A landscape with many peaks, sampled at points; each row gives a point and its height.
A climber steps from a point to the highest of its 6 nearest points, and stops where none of them is higher. Distance is the straight distance between rows; heights are no part of it.
Purun height 644: [ 49 108 160 161 157 104 125  98  57 111 123 159  86 143 104 144 129 160
 117 166  58 175 143 179 145 141]
Kega height 577: [ 78 128 177 192 199 135 114 144  89 140 126 144  61 159 149 125 114 147
 130 141  96 143 170 223 126 107]
Temo height 530: [ 90 131 143 162 159  88 141  89 119  91 180 127 149  89 102 177 141 140
  84 123  88 187 112 102 156  97]
zaver height 631: [102 124 157 178 171  95 128 129 155 129 185 120 139  94 125 142 124 115
 106 101 162 124 125 159 130  69]
nuf height 632: [ 56 117 127 155 143 125 140 105  61  98  96 154 114 143 107 148 132 146
 123 179  52 197 163 165 131 164]
bameb height 282: [160 141 170 171 101 119 144 120 147 101 123 135 187  75 140 147 140 117
 134 136 119 109 104 122 156  94]
vusuv height 180: [146 135 123  97 116 130 138 135 120 118 128 122 150 132 108 150 156 111
 110 126 171 149 109  84 101 129]
tuve height 522: [139  81  93  69 125 141 153 114 155 123 100 124 123 145 167 115 163 148
 155  91  98  91 110 136 112 177]
lifa height 571: [116 110 168 173 145 142 134 136  94 110 155 132 105  95 121 142 189 172
 144 144  66 136 129 136 144 111]
fet height 419: [138 131 121 129 115 123 122 124 154 139 163  84 134  89 143 140 105 113
 132 134 183 109 136 125 134 107]
bepa height 504: [138 137 115 152 127 133 115 160 128 169 170  92 107 121 128 118 149 134
 145 131 189 110 126 126 121 110]
Tedod height 320: [134 122 135  31  60 123 121 136 198 125 119 153 135  93 122 108  65 110
 119 120 140 104 129  84 149 135]
sutan height 446: [172 127 103  89  82 121 132 152 144 165 128 109 110 123 122  89 146 138
 145 119 187 110 110  79 103 126]
Subi height 468: [111  92  82  89 139 155 148 106 112 115 121 117 119 125 154 131 188 137
 135 122  65 121 123 154 111 171]
vor height 607: [116 133 104  98 145 119 112 128 152 141 152  93 122 116 143 136 110  97
 112 108 191 132 129 138 129  92]
Vore height 602: [145  89 152  64  41 111 135 134 190 141 103 175 200 139 120 150  98 108
 118  91 161 111 110  46 116 156]
ved height 559: [108 136 155 146 166 113 113 129 149 155 181 132 154 111 142 163 113  95
  89 101 200 141 129 140 134  76]
dogup height 490: [ 88 125 144 152 165 133 146 130  92 103 155 124 131 140 111 156 150 141
 116 146 130 170 115 136 122  92]
luris height 566: [136  91 150 152 144 163 150 109 102 145 115 170 127 143 127 125 196 176
 152 160  49 109 130 137 114 153]
lelik height 611: [ 75 132 151 176 172  58 126 137  57 105 119 167 130 184  72 163  93 158
 125 152 107 219 130 109 152 105]
kolo height 422: [134 141 135 164 148 136 119 174  84 139 133 126 123 168 103 125 168 113
 110 135 173 178 125 104 119  96]
mozu height 323: [ 85 137 157 125 142 118 120 108 136 108 180 139 185 120 131 198  98  86
  60 113 151 181 128  97 147  92]
Pil height 575: [144 133 143 134 117 171 145 142  68 149  57 132 136 206 121  77 133 124
 117 142 110 168 148 109 102 193]
Nisu height 380: [104 145 165 151 154 129  94 120 176 129 188 136 192  79 117 143  78  79
  42  76 144 117 142 141 159 127]
tos height 361: [130 150 132 106 105 138  79 117 183  82 145  96 174  80 116 143  93  72
  75 104 119 100 145 132 167 166]
ralas height 583: [124 122 190 186 168  75 111 153  71  95 157 154 105 145  82 180 142 186
 129 149  93 184 134 108 122 104]
nerak height 430: [ 74 138 114 152 162 102 145 135  92 104 125 123 152 160 100 140 125 119
  97 142 130 182 145 142 120 107]
Sumef height 516: [170 127 110 102 116 124 136 170  79 138  65 134 144 190 120  93 154 109
 114 111 152 154 114 100  92 157]
kivef height 557: [105 110 110 104 140 163 133 132  67 113  82 130 105 154 140 122 154 126
 135 143  87 155 146 181 114 168]
Melam height 324: [ 96 132 129 141 158 134 133 153 113 138 159 108 139 141 122 146 135 114
 101 124 193 148 122 131 127  90]
lar height 407: [ 88 163 146 146 201 114 121  95 159 121 181 136 169 104 133 154 117 103
  55  77 128 155 140 142 145  98]
gemok height 564: [168 122 154 169 127 153 129 152 119 166 132 129 117 131 129 115 184 151
 158 150 128 117 125 136 114 128]
tezo height 613: [123 131 152 152 131 164 128 141  58 119  77 135 124 186 111 125 139 145
 140 175 105 181 148 138 113 158]
Gub height 391: [142 123 143  46  71 128 127 112 185 104 128 138 191  79 132 136 100  95
 105 101 127 106 130  95 162 157]
Bapaz height 327: [173 156 158 159  79 124 105 155 134 170 142 146 154 105 120 143 134  94
 124 127 199 133  94  44 119 106]
Tal height 568: [ 97 130 132 160 155 103 142 122  77 105 157 145 134 115  89 175 163 152
 115 153  91 185 123 109 140  91]
vodo height 42: [114 144 147 152 138 119 113 145 107 130 142 151 164 124 113 184 144 107
 107 117 181 183  99  62 115  89]
sas height 460: [149 112 119  43  71 117 131 149 177 157 127 146 131 112 115 112 118 124
 133 109 179 141 123  79 106 138]
zuvo height 429: [162 121  76  94 117 107 158 104 179 117 108 121 103 105 171  99  97 138
 179 109  95  54 122 125 146 173]
gab height 425: [148 141  91 119 123 126 135 119 144 140 144  89 102  95 138 113 120 131
 162 125 167  87 138 139 136 113]
koma height 637: [ 51 138 108 158 147  67 141  96  82  87 137 145 139 145  94 167 119 155
 111 153  72 233 119 147 158 112]
lavu height 579: [152  89  93  68  95 115 146 130 160 137  96 143 134 161 129  91 162 156
 138 110 149 112 105 105 102 156]
Turod height 586: [132 127 128 141 147 169 123 165  74 138  93 116 102 173 120  99 159 126
 130 151 141 154 125 144 107 135]
Gume height 368: [189 116 134  99  37  93 127 112 184 112  93 177 202 146 144 149  76 123
 119 158 148  72  87  95 118 140]
Tef height 331: [160 147 124  47  64 119 100 120 201  90 106 166 147  93 133 102  48 104
 110 125 103  78 141 121 164 142]
piv height 395: [184 144 126 102  37  83 118 116 181 131  97 183 148 142 147 110  46 127
 135 162 159  69 114  95  73 116]
bipet height 436: [163 105  71 105 145 137 133 117 147 151 113 122  78 120 175 108 127 147
 197 121  95  55 127 142 140 187]
purog height 551: [138 129 107 108 123 138 147 130  83 140  86 145 161 179 126 122 180 145
 137 118 101 172 120 118 103 160]
nofad height 615: [152  98 120  56  86 108 149 127 199 119 113 150 169 147 126 118 127 122
 141 103 144 111 121  85 115 147]
lemen height 358: [118 140 130 129 131 133 123 100 168  83 153  82 165  76 133 139 131 107
  89 112 124 118 132 119 150 127]
tira height 496: [154 128  62  86 137 133 151 137 137 164 135 108  57 126 154 122 118 145
 195 108 130  92 136 144 128 162]
nem height 335: [152 127 156  84  83 129 133 118 159 117 125 147 206  94 121 174 119  99
 118 122 137 134 106  69 140 144]
Gogof height 442: [124 166 122 126  90  98 100 117 145 157 169  88 113  94 134 113  73 122
 149 125 203  82 158 114 131  93]
favav height 554: [ 45 123  99 166 173 107 132  99  99  96 146 106 120 122 116 138 148 127
  87 121  64 160 132 179 130 143]
voza height 266: [182 123 126 113 102 118 155 123 166 127 130 112 158  88 126 114 137 115
 149 135 154  89 109 116 130 139]
Vob height 523: [169 132  93 121 106 112 137 127 144 159 131 116  98 112 147  89 105 155
 211 131 111  60 143 122 129 142]
ket height 448: [ 89 142 152 128 190 107 129 127 132 115 171 128 174 119 137 146 112  98
  59  89 160 155 121 149 133  87]
zit height 531: [132 101  78  61 140 127 151 135 174 125 110 125  82 121 143 113 141 150
 169  85 113  94 109 128 153 172]
nudo height 396: [183 159 116  96  68 107 117 108 186 107 108 148 166 100 156 126  50 125
 124 152 133  68 118 141 123 126]
ripuf height 640: [ 56 108 139 170 132  68 127 102  47 113 115 151 114 164  91 155  89 156
 116 177  57 212 141 167 180 149]
Sir height 456: [192 117 136 124  89 108 149 130 159 151 125 145 176 132 132 128 146 124
 148 132 168  99 100  79 103 133]
Diso height 362: [142 151 109 144 116 128 112 118 161 106 143  80 129  57 138 115 107 104
 133 134 137  71 124 148 161 122]
fase height 472: [108 134 161 182 183 103 128 177 107 129 160 151 138 161 111 155 138 124
 106 124 170 176 119 131 122  61]
remon height 287: [126 133 130 144 136 131 150  96 127  78 144 107 163  75 119 142 166 126
 126 125  93 138 115 123 134 117]
fezoz height 641: [ 66 122 149 153 178  91 146 114  66  99 143 146 109 140  98 147 115 163
 103 147  67 195 137 170 144 114]
vit height 585: [103 122 151 141 140 145 151  97  63 125 108 167 102 123 123 152 184 177
 128 169  43 174 133 157 125 152]
ziv height 398: [ 78 117 114 141 198 141 128 139  87 128 119 110  98 150 147 126 121 104
 107 142 132 148 144 205 133 113]
bov height 360: [180 150 147 147  63 103 134 110 158 139  98 170 197 112 142 162 102 112
 142 160 153 102  89  96 134 112]
loged height 517: [128 118 109 121 140 155 145 124  93 126 121 130 124 139 133 141 182 141
 134 146  93 148 124 141 105 145]
burok height 603: [ 96 120 184 204 168 125 112 167  90 128 152 143  78 177 106 120 126 164
 120 143 117 157 153 162 123  77]
dom height 485: [124 134  99 165 143 136 121 128 129 148 176  68  80 104 151 127 126 118
 176 120 140  69 136 151 147 127]
duse height 592: [133 140 166 189 137 183  93 153  92 160 101 137  46 177 148  95 147 150
 136 145 111 155 149 165 119 118]
levip height 565: [150 106  95  75 113 132 135 157  98 128  71 160 135 203 127  88 159 144
 127 111 129 154 124 113 101 157]
Tov height 624: [100 132 204 187 154 120 118 148  72 112  97 144  80 176  98 134 107 170
 106 165  75 200 148 128 125 132]
Gafaz height 492: [130 123  97  90 115 138 152 151  89 107  91 121 146 169 116 130 175 125
 124 115 150 172 128 122  87 151]
tet height 543: [132  55 118 121 109 147 138 110 135 148 117 146 150 197 136 116 174 180
 139 151  83  89 115 129  86 181]
laruk height 408: [133 113  93  37  84 117 147 122 209 121 109 151 114 112 132  93 106 127
 152  91 151  97 128  91 152 131]
Kibo height 404: [ 95 136  98 137 150 137 135  90 121  84 133  96 145  93 125 145 164 127
 108  94  89 140 130 154 132 146]
vod height 113: [164 162 109  70  50 107 115 114 179 133 109 172 119  96 131  99  40 104
 158 131 157  78 152 112 124 107]
nik height 616: [171 141 127 147 118 190 100 133  95 186 102 127  58 182 171  78 145 152
 162 147 106 114 132 153 113 176]
Sev height 538: [135 122 114 130 143 156 134 144 114 149 140  91  89 108 141 125 158 141
 168 144 128 105 129 152 125 118]
motun height 623: [148 109 101  87 133 145 132 164 125 138 103 111  89 158 125  92 147 130
 159 124 166 138 114 129 107 142]
lebab height 528: [ 78 134 134 197 178 127 129  94 144  93 161 106 126  86 118 133 145 131
  73  92  84 127 126 157 136 119]
guz height 563: [110 136 152 167 177 115 130 145 129 115 175 110 126  94 112 146 148 126
 115 132 128 130 131 142 133  78]
Gisab height 587: [146 138 167 174 135 167 128 147  92 145 123 162  97 158 119 120 168 170
 127 154  82 163 117 138 115 132]
zuzap height 608: [ 98 130 106 138 130 117 162 114  62 100 125 144 145 147  94 164 163 158
 121 154  72 210 121 125 139 123]
goz height 276: [115 145 124  65  86 132 102 140 182 133 161 121 108  73 128 114  43  92
 117 113 183 101 138 120 139 121]
butik height 622: [146 117  97 132 143 177 129 133 111 163 119 130  95 133 138 112 186 146
 161 149 111 108 127 154 109 159]
dibek height 581: [133 120 107  92 145 177 128 150  85 123  60 115  84 175 131 100 145 115
 162 122 133 129 145 166 103 172]
labu height 147: [164 184  94  58  41 122 108 113 160 100 115 169  96  84 146 119   7 115
 147 127 134  68 164 108 153  94]
nisi height 598: [ 50 120 118 158 177 138 134  99  67 106  95 126  95 144 123 138 140 136
 100 160  65 155 153 201 140 147]
lakir height 572: [124 104 116 133 122 141 163 103  72 132 104 166 150 167 126 143 193 167
 133 153  47 181 129 152 109 148]
tad height 588: [148 129 105 109 129 179 121 153  95 137  75 107  97 184 134  81 145 118
 142 125 139 157 131 146  98 165]
mepi height 617: [ 93 124 149 159 155 153 135 122  68 111 114 135  87 139 102 141 170 168
 130 172  77 161 136 164 130 134]
zem height 402: [103 125 103 130 175 142 123 170 100 130 116 102 110 161 126 114 135 118
 125 128 175 149 133 169 113 118]
ralit height 279: [151 164 149 119  90 131 111 127 172 106 136  98 160  71 139 148  94  82
 125 138 146 104 116 141 158 107]
duner height 401: [121 152 163 168 106 103 102 132 176 133 177 102 153  83 146 152  76  86
  94 139 163  94 142 143 165  76]
muga height 447: [ 63 147 134 146 146  71 115  99 103  99 155 164 173 119 123 205 103 130
  85 116 122 220 112  93 157  74]
tolo height 463: [ 41 127 144 164 198 138 140 133  73 138  88 120 130 166 116  91  90 122
 130 155 120 146 181 175 121 152]
moz height 315: [144 165  77  75  83 103 139 112 153 140 125 124  80 110 121  96  63 136
 193 102 157  74 161  74 133 109]
Luku height 487: [207 106 111 128 103 109 126 141 160 179 135 134 119 184 133  66 147 148
 126 141 148  92  97  72 101 156]
Rekam height 570: [152 114 111 111 138 157 142 153 107 133 110 123 109 155 134 112 175 136
 143 140 131 137 109 136 100 138]
Vop height 576: [135  96  74  50 130 137 134 158 150 130  86 135  66 152 128  85 130 148
 170 102 140 121 121 134 125 153]
duf height 599: [178 101 150 150 123 173 109 130 107 175  96 157 113 205 152  88 159 168
 120 144  91 131 101 134  86 172]
Gegam height 590: [ 97 111 161 181 173 154 115 137  90 119 129 136  64 139 123 137 152 172
 142 146  86 143 156 182 132 113]
tinub height 43: [126 136 159 138 114 124 128 120 129 124 150 144 198  93 128 204 136 100
 122 125 152 171  96  47 141 108]
rana height 519: [211 139 121 149  94 146 117 150 127 194 143 135 118 180 128  55 166 149
 117 143 129 117 105  99 108 148]
ruvub height 578: [161 130 135 172 136 166 106 158  79 160 132 118  63 160 122  93 159 136
 139 141 141 135 138 150 117 129]
zole height 558: [182 107 101 127  95  96 145 116 170 143  99 134 153 129 154 108 116 146
 178 147 124  54 111 129 112 133]
bag height 619: [ 53 132 216 199 151  89 122 102  73 139  83 148  85 160  80 123  71 173
 124 151  96 197 176 121 142 166]
lefi height 513: [138 143 110 154 148 163 113 140 117 187 166  89  47 146 145 124 147 149
 171 153 149 101 142 156 133 112]
kas height 484: [107 113 105 148 173 166 121 118  96 121 138 116  81  85 149 130 168 135
 145 118  67 104 126 164 132 152]
zuz height 234: [101 128 185 170 148 109 110 134 118 110 165 153 150 106 108 202 115 113
 103 125 169 183 106  56 144  69]
kub height 605: [156 118 136  54  79 130 141 129 201 130 115 133 165  94 122 126 102 119
 128 122 145  97 119  98 133 143]
fod height 438: [111 126 143  76 105 136 115 133 167 147 177 119 125  99 128 149  72  87
 104 118 200 125 132 105 129 109]
Zaniz height 226: [149 129  99  57  97 136 111  99 208  80 104 116 143  94 121 100 104 127
 117  78  89  90 123 107 177 172]
tisu height 420: [132 148 124 115  99 123  87 119 174 134 172  92 136  70 131 131  35  77
 119 122 175  72 145 132 163 113]
tinet height 633: [ 71 125 151 168 142 115 135 134  52 109 104 157 119 175  73 138 100 146
 131 172  97 199 152 150 139 120]
rimek height 556: [155 100 153 163 126 135 151 125 112 130 125 134 153 112 123 130 191 162
 151 148  77 102 108 124 117 134]
vofon height 591: [160 111 117  82  90 111 134  98 201 101  90 141 170 114 156 118  92 124
 133 117 118  63 115 115 142 153]
morek height 625: [ 76 140 153 171 125 141 142 113  46 120  79 142 105 163  89 131 116 150
 137 178  82 209 151 130 139 171]
pok height 550: [182 138  89 119 101 122 126 133 145 184 132 120  96 140 134  71 133 155
 183 132 147  85 136 108  99 148]
Nodo height 510: [ 57 147 129 151 223 122 129 132 103 129 134 133 120 144 141 102 115 123
 107  98 117 134 150 216 132 104]
vos height 529: [206 140 113 131  78  95 125 126 132 185 139 124 111 131 136  70 135 130
 150 137 162  87 113  81 108 133]
zaki height 497: [143 167 155 148  78 106 109 143 147 160 168 104 127  96 120 136  94  91
 139 136 210 104 132 104 131  86]
lonil height 552: [ 87 115 152 186 202 112 109 150 121 150 180 125  71 121 139 106 123 157
 135 109 101  99 157 195 140  72]
gumal height 541: [133  94  95  74 138 150 150 119 119 123  97 132 154 159 136 123 177 146
 154 121  96 139 106 137  86 153]
zogi height 638: [159  88 122  99  89  93 145 102 197 122 105 139 169 139 125 115 109 146
 152 124 133  52 111  99 110 151]
Saget height 515: [177 134  85  95 114 149 122 135 128 205 128 138  37 166 155  86 103 166
 216 109 118  67 152 118 124 178]
Kelas height 518: [160 112 138 119 101 108 159 100 166 118 112 123 194 106 141 145 150 132
 141 132 106  92 126 102 125 138]
Val height 596: [145 132 134 147 134 152 128 159  64 114  74 126 144 195 106 105 142 109
 108 147 125 182 140 118 114 156]
zafo height 95: [111 137 153 123 125 139 106 157 112 147 145 133 147 142 117 186 112  76
  93 104 219 173 110  86 115 115]
rosu height 46: [111 137 123 110 126 123 133 129 107 110 134 144 171 135 113 189 133 103
 105 126 167 202 111  82 131 111]
Dimi height 469: [ 77 125  93 128 186 133 125 108 111  91 129  89 124 129 129 138 139 114
  84 101  93 156 142 167 124 135]
famo height 600: [146 141 170 184 131 196 118 142  84 146  83 142  78 185 139  98 149 149
 131 155  98 159 131 154 115 151]
gupud height 508: [106 135 137  97 142 122  94 125 174 153 186 108 164 105 144 142  75  78
  82  88 180 116 143 143 136 112]
Fut height 364: [109 146 163 160 130 115 112 106 155  83 158 100 199  80 119 158 116  91
  63 117 110 142 133 113 159 123]
subo height 580: [150 102 124  87 124 168 127 153  97 139  48 149 127 220 137  79 153 146
 129 117 109 131 129 135  95 182]
Zefe height 222: [116 125 115 124 163 135 138 130 107 112 136 105 139 118 116 148 163 126
 101 126 134 155 116 140 115 110]
Kat height 151: [117 131 107 101 125 138 141 114 135  98 138 103 186 109 132 166 160 118
  93 113 119 159 122 120 136 122]
Fada height 384: [126 155 142 178 127 123 106 112 180  98 150  78 144  75 133 135 103  93
 104 123 145  95 126 147 165 103]
Zot height 555: [134  67  91  74  97 117 156 109 130 125 106 139 174 201 148 134 175 150
 135 100  87 145 120 110  91 158]
nad height 167: [107 135 111  21  88 158 119 136 227 128 136 147 100  97 136 105  61 112
 143 113 166 108 134  92 158 111]
Ronaz height 601: [ 98 139 147 161 146 138 134 150  64 109 106 143 120 175  92 141 156 128
 130 165 115 186 141 146 134 119]
dofi height 471: [ 79 134 104 125 207 114 130 123 125 115 154 109 129 130 137 114 119  99
  88  71 155 131 126 179 116  99]
rupu height 437: [ 84 144 142 158 183  94 128  98 126 103 182 126 178 113 114 171 135 120
  65  97  98 180 127 131 147  91]
gigo height 348: [164 172 126 110  90 113 103 109 175 105 118 101 142  69 139 128  81  87
 118 132 141  78 131 142 161 124]
lus height 612: [101 135 173 171 138 177 123 130  69 134  72 132  90 170 117  97 129 120
 119 165  99 176 146 147 118 161]
biva height 614: [ 41 131 173 186 164 122 150 110  65 141  83 126 125 181  89 120  84 151
 130 184  99 183 177 137 136 169]
liv height 561: [111  91  86  90 106 127 149 103  76 132  89 159 171 193 150 141 163 153
 129 135  62 172 149 153  83 170]
bifut height 562: [155 110 117 144 144 168 128 129 131 148 120 124 105  97 170 117 165 147
 186 160  87  71 127 165 130 137]
Vil height 532: [107 122 108 168 180 134 122 118 128 112 157  82 102  91 132 124 150 118
 131 120 100 111 128 170 142 112]
riv height 349: [124 113 207 203 157  76 109 167 115 117 177 155 128 102 110 175 110 141
 137 118 147 145 123  67 139  48]
botu height 553: [165 113 136 142 116 147 152 132 118 156 121 146 160 145 121 123 184 163
 144 149 108 125 109 110  98 143]
lofe height 610: [ 78 132 174 187 192  97 133 158  79 132 128 145 110 177 100 116 110 154
 117 154 113 163 155 181 118 110]
tigus height 376: [146 152  90  92  84 122 109 130 146 156 149 101  89  96 124 109  91 123
 168 123 196  77 160  93 120 102]
duv height 573: [134  90 106  79 137 171 145 141 104 136  70 147  98 187 149 110 164 150
 166 132 103 121 128 144 102 185]
kalav height 545: [151  85 119 123 128 142 146 117 124 150 118 140 170 167 119 127 186 156
 135 132  95 107 115 115  96 156]
bub height 620: [ 87 144 156 173 172  95 134 151  63 110 119 151 131 172  83 144 127 124
 107 143 147 198 130 114 135  84]
Sakup height 606: [135 102  72  44 123 137 153 122 187 120 119 125  78 113 146 105 117 140
 157  86 139 100 126 113 146 152]
sobug height 359: [132 142 155 140 107 137 120 146 151 128 158 109 153  89 122 177  99  90
 109 136 193 126 126 107 145  97]
pilif height 542: [ 96 153 173 133 179 113 116 138 165 159 191 137 173  91 148 132  89  86
  70  74 183 139 136 163 145  98]
liki height 353: [170 150  99  87  64  75 131 120 185 134 100 161 145 138 152 108  43 138
 159 134 150  56 126 115 105 116]
Fon height 367: [117 159 158 221 131  99  97 108 167  76 155 102 146  65 128 132  97 115
 114 109 111  90 129 172 184  87]
Kir height 317: [174 182 110 104  57 105 113 117 160 136 123 112 117  89 138 109  76 125
 169 146 168  68 136 117 133  96]
gete height 454: [187 147 111 108  74  89 145 123 167 155 112 147 135 136 129  94  86 133
 174 147 155  68 133  89  90 126]
Kida height 189: [144 126 134 118 127 142 153 117 134 111 139 118 181 103 122 166 173 128
 125 127 119 137 105  93 128 117]
kaze height 350: [166 122 128  93  93 132 130 152 117 139 114 137 153 152 121 140 153 105
 120 106 185 154  86  60 103 123]
seker height 546: [177 127 145  77  57 106 127 129 186 164 110 174 149 139 122 103 108 109
 129 116 186 114  95  41 104 144]
nume height 582: [116 152 113 134 165 118 124 118 147 160 176  88 122 101 144 138 101 120
 121  98 184 103 138 147 136  81]
tariv height 201: [133 118 109  53 111 141 139 144 143 111 120 107 122 121 128 126 147 113
 116 107 164 153 111 116 111 126]
tasob height 589: [107 142 137 174 142  98 113 137 150 153 184  97 115  97 147 120 118 128
 145 120 176  95 138 157 139  53]
migu height 346: [ 89 116 122 156 201 177  99 124  85 145 127 133  55 156 156 131 126 124
 143 149 117 119 153 203 128 127]
Zuda height 345: [152 117  97  67 121 124 147 123 188 109 119 113 132  95 145 105 111 122
 143 103 140  92 114 116 132 152]
sif height 584: [179 115 112 110 116 156 134 167  99 146  85 134 118 195 124  70 158 141
 124 127 130 130 109 122  93 173]
poveg height 470: [185 159 134 114  34  93 122 146 150 183 131 151 133 119 131 109  86  94
 124 125 180  85 116  54  95 124]
zava height 505: [ 49 137 135 179 223 124 125 117  95 129 134 140  84 136 141 112 121 140
  92 120  66 126 142 212 146 126]
bol height 548: [122 116  93 107 156 176 122 136  87 137 111 116  62 158 158 125 153 139
 164 133 107 120 133 192 121 170]
detuv height 428: [121 133 187 194 134 107 113 164 131 136 166 141 130 106 110 169 143 103
 122 129 178 151 114  67 138  69]
dor height 386: [135 166 139 145 103 124  74 116 177  97 159 103 159  82 111 133  58  72
  74 116 145  84 139 159 176 136]
zeraz height 533: [196 118  96 106 116 140 111 143 133 197 123 137  77 179 128  58 136 161
 147 125 135 102 119 121  97 171]
nolof height 569: [166 141  97 127 125 163 111 156 120 170 145 107  77 146 127  95 156 145
 171 142 153 107 117 126 104 131]
buvo height 385: [115 119  80  84 160 129 126 127 144  98 134  88  90 125 148 117 120 108
 127  83 150 131 127 151 133 123]
Nud height 399: [141 144 187 185 106 107 138 136 132  90 138 117 162  68 122 158 117 102
 127 136 126 120 119 120 165  59]
Fim height 285: [150 130 158 112  81 138 116 115 160  98 142 131 210  74 124 182 114  75
 102 115 126 134 112  88 165 136]
Gel height 544: [143  86 110 120 151 167 137 119 101 156 114 145 103 131 164 127 186 152
 153 148  69  82 127 157 119 172]
Nez height 319: [117 130 150 152 139 120 153 120 121 100 149 135 163  88 107 181 160 120
 116 135 125 170 117  82 148  84]
Tekub height 410: [106 154 155 176 162 125 103  97 183  94 178  98 176  85 121 130 120 102
  69  82 121 100 145 144 157 119]
nok height 520: [ 77 136  99 160 173 142 121  94 149  99 150  81 132  99 132 132 141 113
  79  86  91 132 123 151 135 145]
rav height 411: [155 123 131 169 109 112 149 122 153 126 125 110 152  84 132 121 156 119
 171 146 114  90 116 138 149 114]
nitu height 186: [145 155 118  65  73 129 104 124 196 103 131 131 123  69 129 114  54  87
 131 125 139  85 145 111 168 133]
mebi height 312: [110 114  91  90 142 154 139 127 104 106 120 102 116 124 124 130 170 122
 113 121 130 143 118 137 116 139]
Suzon height 509: [159  83  91 108 125 123 158 102 162 121 108 117 144 111 151 121 151 143
 164 114  96  73 111 132 114 166]
koz height 630: [140 148 164 185 115 104 129 146 146 148 151 112 129  93 124 153 117 113
 143 148 175 106 115 100 149  79]
tifep height 278: [174 184 122  93  59 113 104 116 155 101 118 147 124  89 142 125  54 112
 136 155 148  69 125 148 155 100]
dit height 574: [127 113 130 142 138 185 135 121  84 141  96 158 115 164 137 118 187 169
 137 159  69 148 122 151 105 165]
Kamu height 560: [ 92 100 163 200 187 108 123 131 134 115 175 111  92  92 131 124 144 149
 120 127  88 115 130 152 148  95]
bire height 479: [102 145 105 137 143 132 102  84 151  81 162  80 155  92 112 145 126 111
  61  68 105 138 148 133 140 150]
vevaf height 618: [162  85  95  80 124 109 155 116 178 138 101 131 120 129 146 105 126 144
 163 113 133  79 120 110 119 157]
ratum height 547: [133 136 134 146 158 206 112 142  83 143  97 123  61 164 156 128 143 135
 152 153 119 141 153 175 118 141]
fam height 307: [159 154 127 148  96 112 136 139 136 143 141 117 126  96 127 125 150 122
 160 141 175 108 124  98 123 108]
rud height 567: [143 122 154 172 145 117 141 156  98 113 149 142 118 133  93 145 176 149
 139 154 113 153 123 120 130 104]
ruk height 483: [129 105  75  85 138 137 138  98 159  89 112 100 112 103 158 131 154 128
 128  69  93  99 117 149 138 176]
Zaro height 214: [123 134 152  92 105 142 119 151 147 132 150 120 138 106 123 156 121  87
 104 119 201 144 118  81 112 116]
bibag height 604: [134 111 108  94  95 111 159 107 148 120 136 128 214 119 140 165 156 134
 117 108 103 149 126  85 124 138]

For each start below, name the point where the climber stops.
Fim -> zogi
tinub -> zogi
Tal -> Purun
piv -> zogi
remon -> Purun
liv -> Purun
rav -> Purun

Call two points neighbours if one is among the 6 nearest of the other. Go from one point of each pair to the other, from neighbour to neighbour, staying as high as possible. Name the lowest point that can't be avoided.
koz, zaver -> tasob
zaver, vor -> nume
butik, Purun -> famo
